A landscape with many peaks, sampled at points; each row gives a point and its height.
From any point a climber steps to the highest of the 4 points nearest to it. It stops when none of these is higher. Distance is the straight distance between rows; heights are no part of it.
<811>: [102  92  70  80  94 137  99  83 119  73  88  95 123 108 115 106 148  85
 104  76 129]  h=57.6
<1159>: [110  80  80 100 117 134 101  97 104 120 103 104 113 138 117 103 128 109
  97  97 100]  h=82.1
<1897>: [111  71  81  92 116 115 113 106  97 103 107 105 109 124 107  98 126 101
  88 102 107]  h=78.1
<623>: [131 105  90  93 139 117 137  90 109 136  62 111  95  84  99  74  97  90
 110  91 147]  h=74.3
<1543>: [117 133 111 106 113 106  93 124  62 135 112  81 104 111 114 106  67  98
 114 108  96]  h=55.5
<722>: [112  72  89 100 111 102 107 114  91  83 112 115 111 121 107 109 105  96
  87 109 110]  h=58.9
<2124>: [126 109  84 102 118 118 119 116  88 123  67  98  99  68  98  89  70 120
 135  89 127]  h=76.5
<1105>: [ 95 113 118 109  78  96  82 104  99  77 120 107 102 111 124 118  84  85
  92 112  83]  h=59.1
<1416>: [106  94  88 113 120 103 107 124  80 101 113 108 108 121  98 109  91  95
  96 109 103]  h=56.3
<648>: [101  86 151  95  69 108  72 106 115  99  99 113  77 109 116 117  89  90
  71  95  58]  h=78.9
<1077>: [ 91  78 102  99 103  79  85  70 115  64 109  72  96 110  75 113 133  89
  83 107 103]  h=83.9
<266>: [107 116 108 118  98 107  86 108  85 100 119 109 106 117 114 114  78  89
  86 116  83]  h=57.8
<199>: [102 111  68 118 114 107 123 118  95 117  89 116 107  75  82  95  75 123
 130 104 121]  h=75.5
<569>: [105  71  93  87 109  95 105  95  97  79 111 102 110 116 108  99 122 102
  85 103 108]  h=63.5
<1269>: [ 99  88 149  88  74  93  75  92 110  78  96  96  75 104 105 112 106  83
  79 106  79]  h=77.8
<496>: [100  87  82  87  96 136  82  73 122  64  90  81 119 109  93 111 150  94
 103  75 118]  h=61.9
<345>: [115 112 119 114 105 109  83 112  86 109 117 106 101 126 106 120  86  92
  79 114  93]  h=67.4
<405>: [111  93  83 108 135 108 151  83 120 122  72 131 118  85  86  73 100  80
 107  97 151]  h=73.8
<1329>: [ 86 110  87  99  57  31  98 123  88  88 121 120  78  81 106  95  82 123
  76 125  77]  h=87.0
<2011>: [ 80 115  95 103  71  72  92 102  96  68 123 100 103  93 122 103  86  96
 103 109  87]  h=71.9
<2223>: [103  75  68  84 102 118 114  99 106  93  96 106 119 113 112  90 141  91
  97  94 119]  h=49.8
<237>: [ 86  81 152  88  68 101  58 124 116  79  94  82  58  97  90 122  97  96
  93  95  53]  h=80.4
<319>: [118 104  94 120 121  80 156  85 128  94  71 139 145  66  73  88  91  86
 121  92 157]  h=74.0
<1266>: [115 116 119  94  94  80 115 112  50 158 104  91 109 101 140  74  51 127
 114  99  87]  h=42.4
<2233>: [ 77  96 158  84 101 131  58  76 114  78  97  89  99 117  93 109 122  88
 100  49  91]  h=91.8
<1046>: [ 79  85 151  84  71  96  69 101 114  81  91  90  59 102  90 113 113  86
  78  94  62]  h=82.8
<604>: [ 77  81 109 113 107 122  69  55 125  65 102  75 105 113  63 117 142  89
 105  76  96]  h=80.0
<1289>: [ 76 115  93 105  71  59 100 106  83  95 129 114  86  92 119  92  83 111
  86 121  68]  h=80.3
<888>: [106  80  67 101 122 116 132 112 101 114  86 124 108 103  91  88 107  88
  96  97 127]  h=83.6
<2>: [ 97 104  94 116  97  94  94 115  82  86 125 110 113 108 107 117  82  93
  99 104 100]  h=33.4
<987>: [120 101  75  92 127 137 118  96 104 153  70  92  95 109 110  80 114  91
 112  88 124]  h=83.7
<1040>: [ 95 102 131 102  63 102  77 107 110  74 110  98  82  96 121 122  85  91
  94 110  56]  h=76.9
<1683>: [ 81 119  93 110  90  50 115 110  71 111 127 128  91  89  89  86  75 119
  89 122  95]  h=87.2
<32>: [ 95  83 135  89  99 127  69  77 116  92 116 103 115 130 123  99 122 100
  96  76  80]  h=89.4
<1104>: [ 76  88 133 102  59  98  62 118 116  77 106  77  69  92 115 116  89 113
 107 108  38]  h=77.6
<982>: [107 113  93 120 112 107  97 119  75 109 118 104 107 119 100 110  77  96
 103 113  97]  h=54.6
<359>: [125 128 110 112 113 106  86 120  73 125 110  87 103 122 107 115  77  90
  99 112  95]  h=50.4
<1751>: [ 70  66  73 121  95 118  99  59 152  58  98  82 124 104  65 122 146  86
  97  69 110]  h=66.5
<2063>: [ 82 115  81 117 110  69 114 106  72 119 125 121  97  90  82  86  76 122
 111 115  97]  h=77.1
<377>: [101  80  69  82 100 118  99  87 115  77  97  93 117 109 107  95 144  94
 102  88 114]  h=53.1
<1691>: [ 98  88 143  90  97 125  74  72 120 111 117 103 105 129 118  96 112 105
  81  81  70]  h=88.2
<1618>: [105  92  64 103 126 127 134  91 111 137  78 118 102 107  99  77 112  80
 106  95 129]  h=87.7
<551>: [ 90  94 130 109  61 113  67 113 116  86 110  95  76  91 128 120  75 107
  92 110  40]  h=76.4
<1449>: [100 102 134 109  72 118  67 118 114 103 105 109  88 108 118 128  75 102
  74 105  49]  h=72.9
<1394>: [109  95 150  98  89 112  71  99 116 114 106 115  85 122 117 115  90  96
  61  99  61]  h=83.0
<2113>: [125 106  86  94 147 117 139  70 115 145  70 112 103  88 107  65  95  83
 120  91 154]  h=69.6
<1291>: [146 102  93  94 126 112 129 116  95 132  59 101  90  81 116  88  77 104
 114  89 134]  h=75.1
<652>: [120  85  91 104 126 113  99 111  88 119 107 107 105 133 102 101 107 100
  87 107 102]  h=77.3
<1904>: [100 137 116 117  89  52 108 123  67 128 108 118  79  74  70  97  49 131
 109 129 118]  h=73.9
<1132>: [ 91  97  53  74 107  96 132  77 135  74  91  84 119  83  68  97 145  86
  85  97 134]  h=63.4
<1647>: [ 74  80 124 102 108  94  75  53 123  76 106  77  85 114  69 104 135  84
  97  92  92]  h=71.2
<1986>: [ 83 116  91 111  70  75 103 101  89  99 125 113  80  92 121  95  83 111
  88 131  54]  h=83.2
<2392>: [111  82 120  89 111 142  74  81 117  59  80  91 112 118  95 120 147  94
 102  54 108]  h=73.5
<872>: [ 96  77  67  84 101 103 134 104 112  92  90 109 117  94  98  84 132  85
  90  96 128]  h=76.7
<2248>: [ 87  99  78  97  98  81 103 124  85  59 118  91 120  90  97 106  96 105
 106 101 115]  h=16.6
<1732>: [108 106  76 118 119 110 137 113 109 110  70 131 113  67  77  94  78 102
 124  99 138]  h=84.2
<1665>: [118  98  77  92 133 129 131  93 108 150  69 103  91 102 105  77 111  84
 106  88 125]  h=85.3
<1304>: [ 86 102  76 117 108  80 124 113  98 112 100 125 116  69  74  84  82 138
 129 109 113]  h=78.3
<1825>: [105 136 110 100  97  80 106 106  56 141 116  89  86  99 111  85  73 116
 102 119  87]  h=71.0
<1209>: [100  89 120  93  87  85  81  92  96  64 113  93  95 102 102 116 104  80
  84 110 102]  h=46.6
<2201>: [ 98  91  60  88  91 141 119  94 115 101  90 112 125 114 115  86 138  75
 106  78 130]  h=87.5
<1443>: [ 76 117  81  97  81  63  96 109  88  73 135  98 114  91 107  96  91 110
 107 105 100]  h=63.1
<136>: [ 78  75 153  92  66 111  55 132 111  80 105  81  70  97 104 120  83 111
  93  92  43]  h=78.7
<2030>: [120 109 102 100 118 107 111 118  63 133  92  81 104  88 118  85  63 128
 136  93 113]  h=70.9
<378>: [ 78 120  88  96  68  57  87  93  96  64 128  85  99  86 107  99  90  99
 102 113  87]  h=73.7
<1015>: [117 142 120  93  78 103  82 123  66 150  95  72  95 105 137  99  75 108
  95 119  54]  h=54.7
<1845>: [108  72  92  83 105  89 103  96  95  66 108  97 109 111 104 101 122  96
  88 105 112]  h=44.0
<1044>: [119  96  74 114 128 112 129 119  96 112  71 119  95  90  85 100  83 101
 111 101 129]  h=91.0
<588>: [ 84  69 159  86  72 110  57 124 111 104  94  98  68 104 103 115  88 108
  73  81  42]  h=74.8
<73>: [115  90  77 106 124 119 119 118  91 119  86 111  96 111  93  99 105 101
  96 104 117]  h=84.3
<1595>: [123  91 102 102 126 127  89  96  91 134 105  99 111 141 108 103 129 104
  87 100  92]  h=81.0
<1156>: [ 95 113  76 125 104  98 141 106 115 105  82 135 121  61  74  91  86 121
 140 101 126]  h=79.3
<2365>: [ 92 125  99 110 100  62 113 109  64 132 118 114  80  85  83  86  68 129
  96 126 100]  h=82.0
<226>: [ 95  91  63  71 102 100 139  96 120  86  89 101 125  87  88  77 138  76
  96  94 140]  h=76.0
<1985>: [120 118 128 108  84 121  67 115 101 120 100 104  91 117 117 124  71  95
  69 116  60]  h=66.4
<1801>: [110 135 112  89  83  76 109 121  49 148 101  87  79  93 123  89  70 115
  98 123  69]  h=53.9
<246>: [118 126 122 109 101  61 113 112  53 129 100 106  77  75  81  84  53 141
 115 119 115]  h=73.1
<634>: [104 109  85 114 114  77 121  99  92 124  88 119  99  63  71  77  84 153
 136 116 114]  h=77.7
<227>: [121 107 114 100 108 101 112 114  63 156 100  90 120 101 143  83  47 132
 126  86  98]  h=56.5
<2269>: [129 112 126 106 116 111  79 106  87 129 110  98 102 138 110 113  95  88
  76 113  90]  h=73.4
<1781>: [111 100  71 107 111 152 108  97 117 127  83 118 119 129 113 101 130  81
 113  72 131]  h=86.3
<2150>: [ 77 104  71 118 105  86 121 118  82  99 114 119 117  86  88  87  85 127
 126 109 105]  h=88.8
<2091>: [ 98  97  67  86  93 137  91  72 131  63  86  81 122 100  85 109 150  78
  97  76 135]  h=62.1
<2136>: [110  79 133  82 125 142  79  79 123  67  65 102 103 127  91 111 158  97
  86  39 105]  h=67.6
<1593>: [ 88 108  95  99  86  67  83  95  98  52 122  78 104  88  96 117  97  85
  98 105 101]  h=47.7
<1224>: [113 143 108 103  86 112  88 116  78 134 113  83  93 109 124 106  78 100
  95 125  62]  h=68.4
<924>: [ 85 125  83 118 111  92 102 108  76 111 126 109 104 101 100  99  70 105
 113 111  94]  h=60.7
<1326>: [147  88  94  79 129 117 127 110  95 152  62  97  97  94 127  83  88 104
 103  81 130]  h=71.4
<1767>: [112 115 101 102 121  83 124 102  72 127  93 100  92  66  88  76  71 151
 132 114 108]  h=79.2
<2363>: [105 127 103  97 113  91 111 111  53 141 111  84  93  93 104  82  68 121
 127 109 100]  h=58.7
<1891>: [ 99  79 154  96  69 112  67 115 117 100  98 108  74 107 114 124  82 102
  70  96  47]  h=75.8
<2196>: [ 81 101 109 107  56  86  77 104 103  76 117  97  82  87 132 109  85 107
  98 125  44]  h=79.6
<189>: [ 72 123  96  99  65  54  78  83 116  66 114  72  78  77  99 108  94  93
 103 110  72]  h=75.7
<897>: [ 95  80 142  82  93 110  82  71 108  84 116  98 104 124 117  95 127  97
  87  90  83]  h=86.7
<1520>: [ 95  83  67  78 102 103 109  80 115  72  97  82 112  93  86 101 147  91
  90  97 114]  h=56.2
<1157>: [ 99 141  99 104  94  92  95 111  66 136 116  91  92 103 120 103  76  99
 103 123  72]  h=90.8
<299>: [103  88  70  93  95 148 106  92 114  99  93 110 127 121 120  98 138  86
 109  79 116]  h=84.1
<2385>: [113 115 118  91 101  73 119 110  53 144 106  94  90  86 110  74  56 133
 116 105  99]  h=51.2
<175>: [ 92  80  73  88 107 118  88  63 122  65  91  71 116 104  84 107 147 100
  98  88 107]  h=59.3
<2178>: [107 106  69 100 128 136 126  83 115 147  78 108 107 103 107  78 113  77
 118  78 144]  h=86.6
<1302>: [ 93  92  75 107  97  91 145 125 116  89  76 129 122  70  81  94  95 100
 112  93 136]  h=41.2
<409>: [131 100  84  93 129 120 129 110  98 131  61 107  89  89  98  90  88  97
 110  93 134]  h=79.8
<838>: [ 97 143  97 112  82  98  90 106  83 127 119  92  85 107 119 108  76 101
  91 126  58]  h=70.6
<1948>: [ 84  87 148  84  90  96  72  71 115  84 109  84  77 110  97  99 123  81
  87  92  82]  h=83.5
<1720>: [ 93  77  67  90 111  92 100  70 126  66 100  71 105  99  71 108 140  92
  87 102 109]  h=42.5
<2210>: [ 84  84 138  83 102 115  68  63 116  84 110  86  97 116 100 106 134  93
 104  78  93]  h=85.6
<2368>: [117 112  70 100 124 149 103  95 109 152  74 103 106 120 115  92 124  84
 115  78 122]  h=82.7
<197>: [ 74 102 107 104  61  55  70  98 111  68 106  67  62  77  96 110 100 107
 108 119  42]  h=76.3
<1100>: [117 121  79 109 118 102 124 103  98 121  76 110 107  61  87  86  78 128
 142 105 121]  h=81.1
<1959>: [122 141 115 104  96 111  79 118  76 134 104  85  96 115 116 112  79  92
  91 115  81]  h=57.7
<1136>: [ 86 130  89 115  85  71 106 108  71 123 126 114  80 101 109  93  77 110
  86 127  74]  h=63.8
<2074>: [ 92  87 113 109  98  68  83  73 118  60 106  73  95  99  70 122 110  78
  80 109 100]  h=50.5
<781>: [102 140  94 105  80  79 101 110  72 134 113 101  75 102 112  98  81 113
  86 136  59]  h=66.6
<33>: [ 81  66  90 110 111  78  89  60 131  66 106  75  99 110  60 116 134  87
  85  97 102]  h=48.0
<348>: [121  86  99  81  98 145  80  88 125  68  75 103 117 123 111 117 150  93
  94  60 122]  h=84.7
<2302>: [121 115 122  98  83  71 116 122  49 169  94  99  94 102 140  79  44 123
 100 103  74]  h=30.7
<561>: [ 88 124  98 118  85  96  92 102  87  98 127 107 100 102 122 108  79  93
  94 117  71]  h=69.8
<1739>: [ 90  93 151  83 105 138  65  79 116  81 107  98 116 123 108 108 120  91
 101  48  88]  h=90.9
<89>: [ 71 119  88 112  93  71 109 107  79 101 134 115 107  98  97  92  74 111
 104 118  90]  h=75.2
<1800>: [122  90 105 105 120 117  91  98  91 123 112 106 106 139 106 103 109 104
  81 107  91]  h=79.7
<2262>: [123 118 107 103 117 108  99 124  57 132  99  79 100 107 110 103  70 107
 116  96 105]  h=63.0
<2060>: [110  80 115 100 107 115  93  82 101 105 121 111 114 140 119 107 113 102
  83 101  89]  h=75.6
<470>: [ 89  92 134 100  86  78  72  85 112  63 105  83  78  95  85 119 109  74
  85 105  96]  h=65.3
<977>: [109  84 133  96  93  97  83  84 104  84 115 104  99 123 116 108 109  87
  77 106  85]  h=77.5
<188>: [112 126 117 123  96  53 101 120  76 117 106 122  95  70  58  94  49 146
 123 131 129]  h=71.8
<2111>: [107  93  83 111 117  98 153 104 121 105  67 140 121  76  77  81  94  88
 109  94 146]  h=77.2
<808>: [ 71  89 153  69  86 120  62  73 120  98 103  85  79 110 104  97 123  88
  95  65  70]  h=90.2
<2187>: [106  92 106  99 115 143  76  88 115 101 109 109 123 138 125 104 127 107
  98  76  89]  h=87.1
<1557>: [ 80 128  86 114  88  77 103 101  79 109 133 111  99  99 111  95  79 107
  96 125  81]  h=71.5
<51>: [120 100 122 109 106 111  82  98  95 111 115 112 100 135 113 112  99  94
  70 110  82]  h=74.4
<2246>: [121 112  85 117 122 101 139  94 124 110  64 134 117  68  80  91  76  94
 119 100 147]  h=80.7
<1861>: [ 96 120  95 103 118  78 116 104  64 129 107 104  89  83  86  82  72 132
 124 122 104]  h=83.3
<965>: [121 111 109  93 115 102 113 115  65 141  99  84 111  88 129  79  54 135
 135  89 106]  h=66.1
<821>: [143 104  96  76 133 113 137  91 108 143  63 101  96  86 121  72  91  96
 111  91 151]  h=69.9
<949>: [104 117  86 116 119 106 110 121  66 125 107  93  99  99  94  94  69 113
 126 105 105]  h=69.0
<1227>: [ 87  74  98 119 108 134  79  64 138  52  76  87 109 108  58 128 144  85
  97  65 116]  h=73.6
<2221>: [ 93  76  68  89 112 111 141 102 109 113  84 121 113 100  96  79 123  79
  99  96 133]  h=80.8
<1091>: [135 106  98  82 141 125 133  69 111 149  68  98 107  87 128  63  98  92
 117  84 159]  h=63.6
<1799>: [139 114  96  95 131 114 131 106 101 126  54 106  93  70 104  89  75 102
 117  95 144]  h=75.0
<1279>: [ 85 120 100 115  68  91  89 103  96  99 122 104  84  95 129 110  80 101
  92 124  50]  h=79.4
<1217>: [121 113  84  94 132 145 113  89 113 157  69  96 107 108 117  82 108  73
 120  73 150]  h=82.5
<437>: [106  93 145  95  94 114  67  86 115 120 108 115  96 130 118 105 101  96
  64  96  63]  h=85.9
<1673>: [ 78  88 142 102  85  88  71  79 126  79  96  84  64 105  74 108 123  74
  78 101  79]  h=80.9
<1651>: [112  89 100 103 110 155  80  94 114  95  99 112 130 134 125 108 132 101
 102  68  97]  h=84.9
<1952>: [ 90  84 109  96 106 130  69  64 122  58 100  79 109 115  84 113 140 100
 111  70 102]  h=85.2
<1705>: [119 114  77 115 124 113 131 109 104 114  64 119 101  67  82  89  75 106
 125 103 134]  h=85.0
<768>: [ 95  82 153  99  66 108  63 119 116  85  96  96  70  99 111 126  88  95
  84  98  53]  h=78.5
<1341>: [ 69  71 113 117 103  78  78  55 126  70 111  84  89 111  60 109 128  79
  87 100  92]  h=61.2
<1213>: [ 66 105 120 109  67  81  66 107 120  65  95  69  63  81  94 118 101  96
 108 113  53]  h=76.8
<2357>: [ 98  89  69  95 107 145 109  99 110 115  92 113 121 123 121  91 136  95
 109  87 113]  h=84.4
<1070>: [ 85 123  96 116  71  49 106 123  80 109 123 130  78  91  92  98  71 120
  80 126  89]  h=91.1
<1085>: [107 136 114  94  89  94  95 126  60 154 103  77 103 103 132  90  72 102
 107 108  74]  h=43.8
<695>: [ 61  97 127 106  68  91  58 113 115  66 108  64  59  84  87 116  95 106
 110 112  41]  h=76.6
<970>: [104 103 100 118 112  57 118 105  81 124 103 121  94  73  62  84  72 152
 122 125 117]  h=80.5
<2315>: [119 117  92  99 117 101 122 103  76 126  90  91 105  75 105  77  71 141
 139 103 107]  h=76.2
<1273>: [102  83  74 105 103  94 126 133  94  81  89 120 114  95  91 100  98  98
 101  99 124]  h=89.8
<680>: [101  77  69  95 111 100 142 114 109 101  80 124 111  92  87  84 115  89
  94  96 136]  h=79.5
<1892>: [ 98  75  65  89 102  91 137 125 113  79  86 114 121  86  89  93 116  91
  96  93 131]  h=70.4
<1855>: [ 97  93  63  96 110 139 128  90 122 126  88 116 121 110 109  83 124  73
 110  77 137]  h=90.7
<68>: [ 68  94 111 127  83  66  78  88 129  60  99  82  77 103  60 124  99  63
  87 104  86]  h=60.0
<238>: [ 75 108  77 116 111  83 119 110  79 109 121 112 110  88  87  82  77 125
 119 109 106]  h=79.9
<882>: [101  81 113  86 104  82  85  73 101  64 113  84  97 113  93 107 122  91
  84 104 104]  h=86.4
<1553>: [ 82  95 137 104  68  87  64 105 117  64  91  77  66  89  99 122  99  81
  96 106  68]  h=78.0
<2028>: [ 82 111  95 102  60  57  92 100  97  83 119  99  75  86 122  99  93 107
  85 124  55]  h=80.6
<85>: [ 87 104  92 116 103  55 125 113  83 115 116 125 105  82  70  80  78 139
 116 117 108]  h=82.2
<1313>: [ 76 118  92 105  63  66  89  97 100  78 125 103  92  85 128 103  87 101
  94 119  67]  h=79.0
<391>: [102  82  80  83 104  82 104 108  98  54 105  89 110  98  86 109 119 100
  85 101 120]  h=5.9
<2389>: [ 95  92  57  76  97 123 114  80 120  75  88  88 121  92  99  96 148  86
 100  89 127]  h=54.3
<401>: [ 76 113  83 112  95  61 115 111  76 104 127 122 109  93  88  85  81 124
 106 115  95]  h=82.6
<1319>: [ 85 112 101 122 101  50 113 117  73 121 119 126  90  86  69  81  68 131
 103 127 107]  h=83.8
<793>: [ 97  84  78 104 102  91 111 128  90  69 107 108 117  97  97 104  96  96
  99 101 121]  h=41.6
<1931>: [ 90  89 129  88 101 137  65  68 119  71 101  82 108 118  95 111 139  97
 109  66  99]  h=88.6
<1062>: [121  91  88  91  99 152  91  98 125  79  79 117 124 129 120 111 146  84
  96  60 125]  h=73.0
<2097>: [101  83 121  92 117 138  67  73 118  56  67  88  99 116  69 127 145  90
  92  52 114]  h=70.3
<825>: [ 95  93  65  73 105  87 141 109 126  76  86  96 118  77  71  91 137  87
  86  98 142]  h=70.2
<697>: [110  89  91 108 125  87 159  90 120 108  74 140 136  71  78  81  93  85
 117  94 153]  h=75.3
<1889>: [130 101  99 103 130 115 100 125  72 127  95  87  96 119  97 104  87  98
 102 106 109]  h=67.1
<318>: [ 78  85 132 113  88  77  72  78 123  69 101  84  69 104  65 113 116  72
  80 107  88]  h=72.6
<1830>: [113 141 118 102  80 118  66 119  89 134  98  80  90 110 126 112  73 111
  87 128  45]  h=57.5
<1764>: [ 86  83 107  92 108 106  73  59 115  71 109  72 102 108  83 104 142  97
 101  89  96]  h=74.1
<178>: [ 96  92  77 115 111 105 117 132  84  95 108 115 114  99  88 103  83 108
 112  97 113]  h=52.5
<583>: [106  92 136 104  76 100  76 101 108  86 107 110  94 113 119 116  86  83
  79 109  78]  h=68.8
<996>: [ 83 108 115 104  57  82  77 100 112  70 110  80  79  81 119 112  92  98
 103 113  57]  h=78.8
<1782>: [140  97  99  91 128 117 116 126  76 137  71  87  90 104 110  96  78 106
 112  91 120]  h=71.1
<1219>: [104  70  69  81 105 100 118 102 101  78  96 101 113 105 100  97 135 100
  91 101 117]  h=46.8
<1621>: [130 109  90 102 125 115 115 128  69 124  85  88 100  88 102 100  67 112
 129  97 114]  h=71.3
<1130>: [ 97  81 148 102  76 124  52 125 115 108  96  99  78 109 111 124  69 115
  75  98  35]  h=73.2
<389>: [137 108 117  97 124 111  97 129  66 144  98  79 101 121 113 104  81  98
 107  97 104]  h=63.7
<1537>: [101 117  86 111 124  96 118 104  74 125 101  95  97  75  85  77  74 139
 137 110 107]  h=78.4
<2271>: [ 83 108 102 107  90  65  77  82 113  54 112  73  94  90  74 124  96  74
  94 105  97]  h=82.3
<523>: [ 93  80 138  83  93  93  81  77 109  71 111  89  91 114 105 103 121  84
  81 106  90]  h=74.6
<98>: [ 94 131  95 109 103  72 109 102  63 137 117 101  82  92  96  82  72 117
 106 117  94]  h=84.0
<1579>: [ 87 107 120 107  75  71  67  89 114  59 104  74  79  87  87 123  97  70
  94 106  83]  h=73.3
<2072>: [ 97  86  74  79 104  91 152 106 116  89  81 113 121  76  85  76 123  79
  96  95 145]  h=74.2
<1525>: [ 87 117  84 111 116  88 116 110  70 124 115 103  96  85  86  86  73 129
 125 111 101]  h=78.6
<546>: [ 92 120 106 113  73 108  80 108 100 109 113  99  85 102 129 114  78 119
  92 127  35]  h=74.7
<1973>: [ 87  86  63  78 102 116 141  94 114  96  89 112 126  95 103  78 137  80
 100  92 138]  h=78.2
<118>: [127 102 109 111 125 107  87 109  81 123 106 103 102 136 102 109  96  95
  87 110  98]  h=76.1
<1630>: [ 91  77 154  80  74 114  68 101 123 102  97 105  71 109 110 107 104  96
  71  86  50]  h=75.4
<1029>: [108 115 128 108  74 111  72 113 110  94 106 109  89 110 130 125  77  91
  77 115  58]  h=69.4
<1229>: [128 109  95  94 153 106 144  69 119 129  65 122 115  82  89  72  90  86
 114  95 160]  h=62.4
<129>: [ 89 105 116  97  68  79  79  97 103  62 114  94  90  88 116 116  91  83
  97 105  80]  h=74.5
<1087>: [115  99  99 115 114 109  96 116  83 104 114 109 105 128 107 112  88  94
  86 107 102]  h=67.8
<2376>: [109  82  93  90  98 144  86  93 118  73  95 103 126 120 119 109 142  98
 108  72 111]  h=84.5
<1883>: [115  95  83 105 128 111 146  99 113 121  66 127 103  85  87  80  92  90
 106  99 143]  h=75.9
<1518>: [ 84 116  87  98  81  62  90  97 100  56 127  84 109  83 104 102  90  93
 101 104 100]  h=65.2
<2225>: [ 71 107  81 101  95  65 111 116  86  82 129 105 117  84  97  86  90 112
 114 107 105]  h=53.0
<1947>: [ 71  92 150  83  84 100  69  72 124  90 102  90  69 104  83 100 124  85
  86  91  75]  h=86.9
<2154>: [ 99  92 101  94  94  70  91  99  98  50 113  83 104  97  89 117 106  87
  88 107 113]  h=15.5
<615>: [115  89  72 102 125 128 114 106  94 137  88 105  95 122 108  93 121  97
 101  99 113]  h=81.8
<160>: [109 100 110 109  98 100  89 109  92  84 120 114 106 120 115 117  86  88
  83 111  90]  h=46.2
<1447>: [ 82  87  44  92 101 106 114  62 147  72  94  81 120  88  70 110 146  86
  86  89 120]  h=56.0
<1358>: [ 67 106 104 124  64  63  70  92 131  59 104  76  76  88  69 120  96  76
 103 109  65]  h=54.1
<2313>: [ 98  88  77  95 117  98 158  93 118 111  81 130 129  82  83  73 110  77
 102  91 152]  h=74.9
<1560>: [114 122 115 116  84 108  81 108  94 110 118 109  98 117 117 120  77  83
  83 118  72]  h=60.8
<713>: [ 91  99  94 105  90  82 100 111  85  63 121  99 116 103 106 111  91  93
  99 106 103]  h=13.3
<1887>: [ 71  98  73 101  96  80 117 127  96  79 120 106 125  82  90  92  91 120
 121  95 115]  h=62.0
<156>: [ 78 114 104 107  63  68  75  94 111  61 112  82  84  79 110 111  93  91
 103 115  80]  h=77.4
<2255>: [ 92  77  81  96 110  73  94  83 114  56 108  78 101  97  69 116 121  95
  80 101 113]  h=28.1
<133>: [ 91  81 150  82  86 104  76  77 119  93 110  97  85 113 112  98 116  91
  80  91  74]  h=83.4
<1377>: [131  95  80  93 132 120 118 107  94 147  73  93  87 107 104  90 109 106
 102  94 123]  h=82.9
<1991>: [104  73  92  89 105 119  96  90 102  88 109 103 113 128 123  98 139 103
 100  98  96]  h=82.4
<1924>: [ 95  99  83 117 111  72 130  99 103 122  91 129 111  61  67  81  85 151
 134 116 113]  h=77.0
<2341>: [ 83  99  68 106  92  87 131 131 107  82  96 119 127  68  83  94  97 117
 128  93 121]  h=46.5
<2034>: [107 135 119  91  88  68 118 120  49 146 104  89  76  91 115  84  63 119
 103 115  87]  h=58.1
<640>: [ 93  87  59  71 104  98 129  97 115  72  89  90 113  87  85  92 141  87
  89 100 128]  h=69.5
<41>: [100 136 110 109  93  58 110 120  61 134 107 112  71  85  84  90  62 127
  98 127  96]  h=77.9
<182>: [101  86  61  78 110  81 121 112 115  61  91  89 113  83  71 107 125 102
  84  99 128]  h=42.0
<1614>: [ 90  82  73 100  98 131  88  60 134  62  84  79 113 104  74 119 150  85
  98  81 118]  h=67.7
<1016>: [104  81 120  90 106 143  70  89 119  71  91 104 122 125 115 111 135 106
 103  58 103]  h=79.1
<2359>: [105  80  99  96 102 137  88  86 114  87 103  98 125 125 121 104 136 104
 108  77 100]  h=89.2

Call two points neighbours if one is among the 4 nearest of the other. Go from one point of each pair to the other, from neighbour to neighbour, staying as high as possible. Name the lowest point that can't be avoided.
<348> / <1947> -> <2376>
<1070> / <2150> -> <401>
<1044> / <1855> -> <888>
<1157> / <1855> -> <1825>
<882> / <1855> -> <523>
<1986> / <2359> -> <1304>
<2271> / <1986> -> <1579>
<98> / <2150> -> <2365>
<2233> / <2359> -> <2187>

For each start below, name the point where the climber stops.
<2389> -> <1855>
<1229> -> <1044>
<713> -> <1986>
<1132> -> <1855>
<634> -> <1070>
